Each row is a point on a landscape with many peaks, with its height.
A climber steps from a point to whichever of its 2 nearest points has the largest rise for the distance, and stops where none of them is higher. Distance is the straight distance between rows; heights are no part of it.
k_93 height 37.3: [130 136 158 192  90 126 127 174 104 158 154 128 109 121 114 111 160 150
 120  73]
k_625 height 36.2: [152 118  72 137 124 159 144 119 105 129 148 172 103 142 161  97 144 117
  86 150]
k_818 height 42.7: [119 155 162  95 125 136 159 139 168 144 153 128 183 124 131 127 125  96
  92 157]
k_528 height 66.3: [ 80 156  90  91 133 119 140 152 139 129  93 169 144 160 135 166 137 147
 152 127]
k_87 height 57.6: [ 95 108 141  38 145  91 128  93 137 112  63 103 177 168  85 126 104 103
 123 146]
k_111 height 43.9: [ 98 121 129 104  77 159 130 153  90 116 102 151 155 186 158 164 106 126
 161 113]
k_518 height 6.6: [121 133 136 103 141 115 138  96 116  49  44 108 114 149  65 142  81  87
  86 142]
k_494 height 70.9: [103 104 143 180 127 185 130 118 117 114 168 109 111 135 126 136 107 178
 131 134]
k_150 height 29.2: [180 104 124  93 161 122 127 113 146 208 147 131 129 123 154 120 197 164
  84 115]
k_421 height 61.0: [134 134 176 116  84 136 182 114 104 120 130 124 141 108 148 124 146 107
 158 155]
k_641 height 43.3: [129 184 123 133 151 101 124 135 134 166 118 166  91 133 158 108 150 198
 140 121]
k_15 height 46.8: [ 87 111 162  69 131 161 160 124 149 116 104 101 127 171 125 131 102 110
 120 178]
k_275 height 5.5: [124 143 178 111 138 109 152  80 130  61   4 107 159 161  81 104  77  87
 111 133]
k_268 height 62.3: [141 159 153 177  86 132 130  98 125 153 172 104 151 148 152 139 123 124
  91  97]
k_201 height 62.4: [102 112  83 181 111 199 128 143 108 127 175 139 111 141 135 133 148 175
 122 124]
k_263 height 53.4: [ 99  93 180  67 153  86 171  88 143 103  61 109 144 149 110 125 102  85
 153 160]
k_541 height 28.5: [ 98 112 130  87  89 105 142 113 155  97  61 126 179 193 114 103  72 100
 130  99]
k_638 height 43.1: [117 154 164  98 119 158 129 116 152  92 125  83 128 145 151 125 105 101
  99 175]
k_856 height 33.3: [114 107 153 104 115 115 149 157 165 121 105 163 137 158 124 126 101  99
 169 153]
k_967 height 30.5: [126  95  87 139 138 180 155 140 125  92 138 133 103 123 130 108 144 108
 114 141]
k_133 height 49.6: [ 94  87 159  55 143 125 182 124 146 132  83 120 143 192 146 130 134  90
 153 149]
k_293 height 36.3: [130 164 104 147 129 116  77 144 159 150 148  93 123 133 191 121 115 134
 129 110]
k_669 height 39.2: [120 127 142 133 157 141 122 137  95 162 116 185 141 151 176 103 125 128
 135 118]
k_40 height 44.7: [136 142  92 121 123 158 160 117 133 161 137 173 157 113 168 106 163 109
  93 110]
k_905 height 38.7: [148 160 144  91 119 147 153 117 139 136 117 139 184 162 114 124 105  69
 140 150]
k_271 height 51.7: [151 123 199 118 127 132 135 129 108 145 123 127 124 108 127 109 116  85
 177 148]
k_442 height 23.8: [115 181  86 114 133 120 157 142  93 116 108 162  86 125 115 142 171 129
 167 139]
k_807 height 26.2: [114 162 153 143 121 125 103 132 135 170 138 150 153 105 122 159 119  90
 141  94]
k_761 height 64.1: [120 175 143 136 104  82 114 119 164 120 147 118 126 111 137 120 108 110
 158 154]
k_463 height 33.6: [ 88  93 123  94 135 140 148 110 108 111  68 144 163 163 153 128 103  76
 111  83]
k_729 height 32.7: [170 136  85 134 124 128  87 149 157 145 149 145 132 100 168  94 137 126
 139 128]
k_880 height 23.7: [211 106 132 107 125 119 112 138 112 216 146 108 109 132 110 130 189 149
 118  95]
k_107 height 43.8: [114 107 141 103 145 112 131 145  75 141 103 176 165 186 143 100 118 136
 186 133]
k_388 height 18.5: [127 108 143 163 119 151  91 117 105 177 175  93 152 116 122 162 148 145
 104  70]
k_191 height 38.8: [130 117 127  90 119 143 140 182 132  60 136 143 144 121 120 148 117  94
 125 125]
k_359 height 23.9: [169 126  78 160 127 129 120  88 144 185 146 143  77 128 125 140 157 149
 169 116]
k_305 height 21.2: [195  97  74 114 168 134 115 116 150 175 154 146  82 106 102 140 186 154
 137 108]
k_709 height 66.7: [106 152  96  92 154  90 122 122 138 129  92 119 181 173 150 118  84  86
 126 152]
k_875 height 34.3: [122 167 166  94 133 145 118  90 138  82  67  83 185 159 112  91  86 134
 133 179]
k_980 height 35.3: [ 80 135 135 137 129 140 138 129 103 130  82 144 143 184 189 106 103 101
 142  97]
k_546 height 32.9: [128 154 145 163  89  99  92 170  76 144 150 112 125 105 122 133 137  99
 115  97]
k_417 height 53.7: [151 128 128 115 199 115 144 160 103 121 128 164 142  94 172 127 160 147
 148 134]
k_236 height 26.9: [146  65  98 130 155 169 124 147  86  97 149 115 122  84 125 108 168 142
 128 127]
k_470 height 23.2: [129 135 105 130 136 118 119 102 141 150 152 139 145  74 114 166 138 107
 112 128]
k_30 height 78.1: [121 155 148 133 119  93 133 141 111 135 156 134 128 151 131 130 104 116
 118 169]
k_632 height 19.0: [155 106 153 148 113 128 135 139 115 173 165 140 114  94 105  92 161 128
 122 143]
k_198 height 50.2: [128 152 164 135  67 164 133 134 103 129 133 111 138 150  98 177  89  95
 115 118]
k_49 height 25.1: [159 109 160 120 148 125 133 158 147 155 139 157  80  93 155  99 152 134
 156 148]
k_422 height 65.5: [113 144 154 144 139 116 128 179 101 139  97 202  60 101 116 126 157 149
 137 121]
k_991 height 62.9: [147 133  95 172 118 135  94 166 114 170 158 113 121 106 146 105 134 111
  66  80]
k_976 height 54.7: [122 167 167 144  74 153 125  70 102 120 135 107 159 133 123 140  95 105
  98 131]
k_226 height 4.2: [ 58 134 134 111 142 109 141  76 154  85  43 104 149 162 124 108  76 151
 132 119]
k_493 height 53.1: [134 156  95 167 142 134 128 153 144 172 147 179 120 115 154 113 155 127
  77  97]
k_779 height 36.8: [146 112  84 128 104 153 110 179 150 106 161 159 150 125 121 154  98 109
 138 126]
k_563 height 32.0: [123 167 143 105 110 138 101 106 150  55  69  84 159 171  88 129  73 145
 101 145]
k_995 height 53.5: [106  88 112 170 158 150 127  72 131 122 147  95 103  88  62 148 131 140
 120 155]
k_315 height 4.8: [ 66 134 161 123 146 124 160 105 120  72  37  92 162 189 101  99  86 108
 113 111]
k_324 height 13.4: [169 132 143 159 110 147 114  85 150  85 114 117 136 100  93 101  71  89
 127 151]
k_788 height 16.2: [122  76 100 185 106  94 104 162 139 180 138  60  89 126  92 130 149 174
 116  80]
k_108 height 62.2: [ 96 165 120  72 156 116 132  90 135 118  88 115 197 142 100 129  95 107
  99 154]
k_139 height 57.8: [101 102 115 171 150 117  87 171  91 120 164  92 130  93 121 107 132 172
  84  95]
k_584 height 20.7: [127 109  99 116 125 140  73 148 126 151 161 124 126  76  96 142 158 127
 129 118]
k_935 height 34.6: [151 169 104 100 139 134 108 129 146 152 108 182  77 103 146 100 185 156
 140 131]
k_705 height 53.0: [140 155 139 170 120 124  97 140 117 170 117 193  61 129 139 125 138 165
 135  89]
k_217 height 60.8: [139 126  92 121 142  99 132 159 121 109  92 162  93 168 153 104 103  97
 186 139]
k_799 height 16.8: [140 111 114 165  81 120 146 128 169 146 168 125 126 102  53 138 142 140
 121 140]
k_155 height 43.2: [171 120 131 142 147 134 123 105 116 139 162 139 128 143 168 155 147 138
 138 114]
k_266 height 84.8: [148 107 152 127 135  84 120 150  96  96 170  93 135  73 143 125 127 136
 120 160]
k_519 height 57.5: [131 154 100 110 151  73 152 138 103 102  96 133 120 182 178 134 136 100
 146 122]
k_656 height 14.8: [142 120 143 138 109  83 117 140 137 187 176 148 143 102 133 134 153 156
 129 114]
k_643 height 57.0: [140 149 118 125  96  94 130  85 167 103 115 114 148 129 166 132  92  97
 124 140]
k_121 height 3.0: [ 79 125 139 106 112 132 135  70 160  74  55 133 163 123 125 138  71 127
  96 137]
k_171 height 40.5: [104 137 142 168 106 127 148 138 108 144 174  88 114 119  91 125 156 174
  94 101]
k_169 height 63.8: [119 181 110 132  95 132 143 142 109 102 150 104 142 160 128 109 131 124
 102 167]
k_574 height 28.9: [121 133 167 127 104 112  93 143 123 126 159 106 154  97 137 157 110 116
 106  95]
k_218 height 22.0: [195 126 124  87 157 122 102 127 136 188 142 158  80 107 133  88 197 191
  92 126]
k_631 height 26.3: [138 125 122 137 153 150 115 165 158 134 160 117 105 117 138 131 176 183
 158 109]
k_719 height 12.0: [133 154 127 160 107 155 109  77 102 110 109 129 115 132  73 116  76  92
 138 170]
k_465 height 8.1: [110 133 153 104 152 129 126 109 104  84  78 124 129 116 100 132  85 103
 133 156]
k_393 height 63.5: [143 103 127 144 192 101 123 126 126 111 151 101 137  85 165 112 144 146
 147 149]
k_676 height 20.6: [122  95 121 153 153 129 137 126 115 164 171 150 136 105 113 181 155 133
 100  86]
k_792 height 50.4: [114 111 149 116 140 122 152 139 163 130 143 128 149  93 155 110 147 142
  97 157]
k_43 height 46.3: [134 120 175 105 158 153 140 148  80 148  82 167 143 136 107 127 104  90
 188 142]
k_76 height 0.7: [ 78 112 135 103 127 124 108  97 156  92 111 140 138  83 144 123  89 116
  93 152]
k_361 height 15.1: [161 129 116 153  88 156 131 117 168 122 151 131 127 110  93 108 115 109
 143 160]
k_318 height 50.9: [ 78 133 123 159 108 108  77 143  84 153 158 102 127  96 113  92 133 171
  92 139]
k_771 height 44.1: [150 159 103 131 177 124 146 170 117 125 123 175 136 141 126 148 136  86
 144 137]
k_813 height 63.4: [112 170 174 139 119  98 176 128 120 139 140 127  80 139 128 153 167 130
 146 152]
k_102 height 42.2: [124 153  97 106 175 137 158 157 167 101 113 145 178 141 104 138 119  83
 151 121]
k_290 height 10.1: [128 120 108 111 145 157 103  78  82  86 118 102 109 103  90 148  86  91
 152 174]
k_929 height 39.3: [137 149 129 134 138 152  95 130 167 104 150  81 139 152 172 114  93 117
 111 135]
k_555 height 28.1: [132 169  87 127 137 134 121 112 138 156 131 165 100 126 110 133 172 136
 162 157]
k_554 height 58.3: [143 103 111 184 119 148 117  65 108 122 174  90 112 121  71 144 103 129
 131 122]
k_870 height 49.5: [118 141 113 161 141 113 147  95 136 124 148 132 109 126 185 145 133 119
 119 122]
k_440 height 69.7: [107 150  81 115 161 102 125 129 137 144 104 153 168 178 162 143  97 130
 184 135]
k_398 height 64.0: [146 115  96 176 126 128  93 126 120  85 177  76 136 107 118 120 117 144
  84 103]
k_698 height 46.4: [126 145 130 141  68 153 145 149 101 129 148 158 137 150 124 146 130 122
 149 107]
k_28 height 47.8: [168 153 117 101 203  94 161 170 122 105 104 186 104 129 132 139 147 142
 152 149]
k_791 height 84.7: [137 149 150 139 133 110 170 151 106 155 123 175  53 146 113 130 175 173
 157 141]
k_539 height 40.9: [143 113 102 101 161 129 132 165 148  80 137 131 194 130 116 116  93 102
 135 156]
k_954 height 38.2: [129 139 157  80 105 150 133  93 137  88 128  93 179 125 136  90 112 137
 122 177]
k_61 height 66.2: [120 130 118 155 140 127 127 124 115 130 118 165  70 150 151 128 120 136
 188 139]
k_190 height 19.4: [143 107 129 138 135  85 128 147 147 178 159  83  75 115  55 162 175 133
  95  88]
k_98 height 24.1: [146 118 140 152 108 172 131 130 155 133 148  81 127  97 111 130 157 150
 165  98]
k_304 height 29.3: [177 121 105 119 155 162  96 161 150 122 142 172 121 125 164 104 146 175
 131 115]
k_459 height 20.4: [134 119 135 205 112 103  90 115 164 140 149 106 116  84 136 123 124 155
 158 104]
k_742 height 46.5: [ 94  98 150  73 118 139 155 167  77 108  89 138 165 181 130 123 109 115
 156 140]
k_351 height 21.1: [169 106 104 116 149 103 108 143 114 185 137  59  90 131 105 143 188 146
  91  95]
k_530 height 54.5: [120 154 110 121 133  85 137 116 143 104 123  96 118 145 188 147 114  93
 150  98]
k_200 height 78.3: [131 133 192 115  90 144 161 141 120 136 159 142  99 128 160 132 174 148
 135 147]
k_183 height 29.9: [122 144 125  84 124  88 111 101 143  76  44 113 174 204  97 129  69 123
  85 112]
k_408 height 18.2: [135 117 124 148 108 105 117 125 175 149 160  87 105  86  44 168 135 157
  81 102]
k_758 height 35.2: [128 123 105 114 127 157 125 177 160 132 124 176 154 154 158 129  80  99
 151 137]
k_703 height 23.3: [143  55  92 149 122 139 103 134  97 161 139  92 107  84 108 129 164 155
 126 107]
k_900 height 61.2: [ 68 144 126  98 139 136 177 134 139  99  85 142 149 110 133 137 151 135
 134 130]
k_113 height 22.5: [119 147 138 174 110 125 106 131 157 106 154 106 143 101 116 142 144 168
 194  98]
k_565 height 71.9: [160 111  95 183 100 112 107 101 125 149 176 103 122 122 134 139 125 108
  82 103]
k_706 height 17.8: [106  84 131 174  95 100  91 100 144 176 148  69  84  98 124 132 124 158
 124  95]
k_927 height 32.1: [121  82 131  96 160 134 134  98 125  88  71 118 154 144 131 135  64  56
  87 131]
k_71 height 59.6: [171 107 157 112 110 121 101  99 100  84 147  92 127  68 148 149 108 122
 102 150]
k_735 height 30.4: [113  95 155 101 117 122 149 183 158 123 133 168 106 119 156 118 126 142
 160 151]
k_633 height 63.7: [118 122 134 155 100 174 107  81 100 102 141  89 100 133 118 156  95 142
 150 132]
k_282 height 36.6: [144 110 142 108 154 133 144 100 132 167 169 142 111 115 190 152 190 162
 114 109]
k_387 height 79.9: [115 114  91 166  88 130 152 121 105 130 141 174  81 127 128 128 129 157
 152 144]
k_652 height 43.7: [ 98 116 163 126 143 136 143 144 128 135 178  89 157 103 127 117 157 170
  99 119]
k_759 height 63.1: [113 126  79 172  91 172 143 172 107 100 125 193  98 121 135 130 145 172
 132 107]
k_699 height 17.6: [183  88 121 104 172 112 123 128 166 164 154 124  60 105 124 115 213 199
 122 123]

For each start below, name the point where the climber stops.
k_632 -> k_266
k_706 -> k_440
k_121 -> k_387
k_183 -> k_440
k_76 -> k_387
k_351 -> k_387
k_699 -> k_387
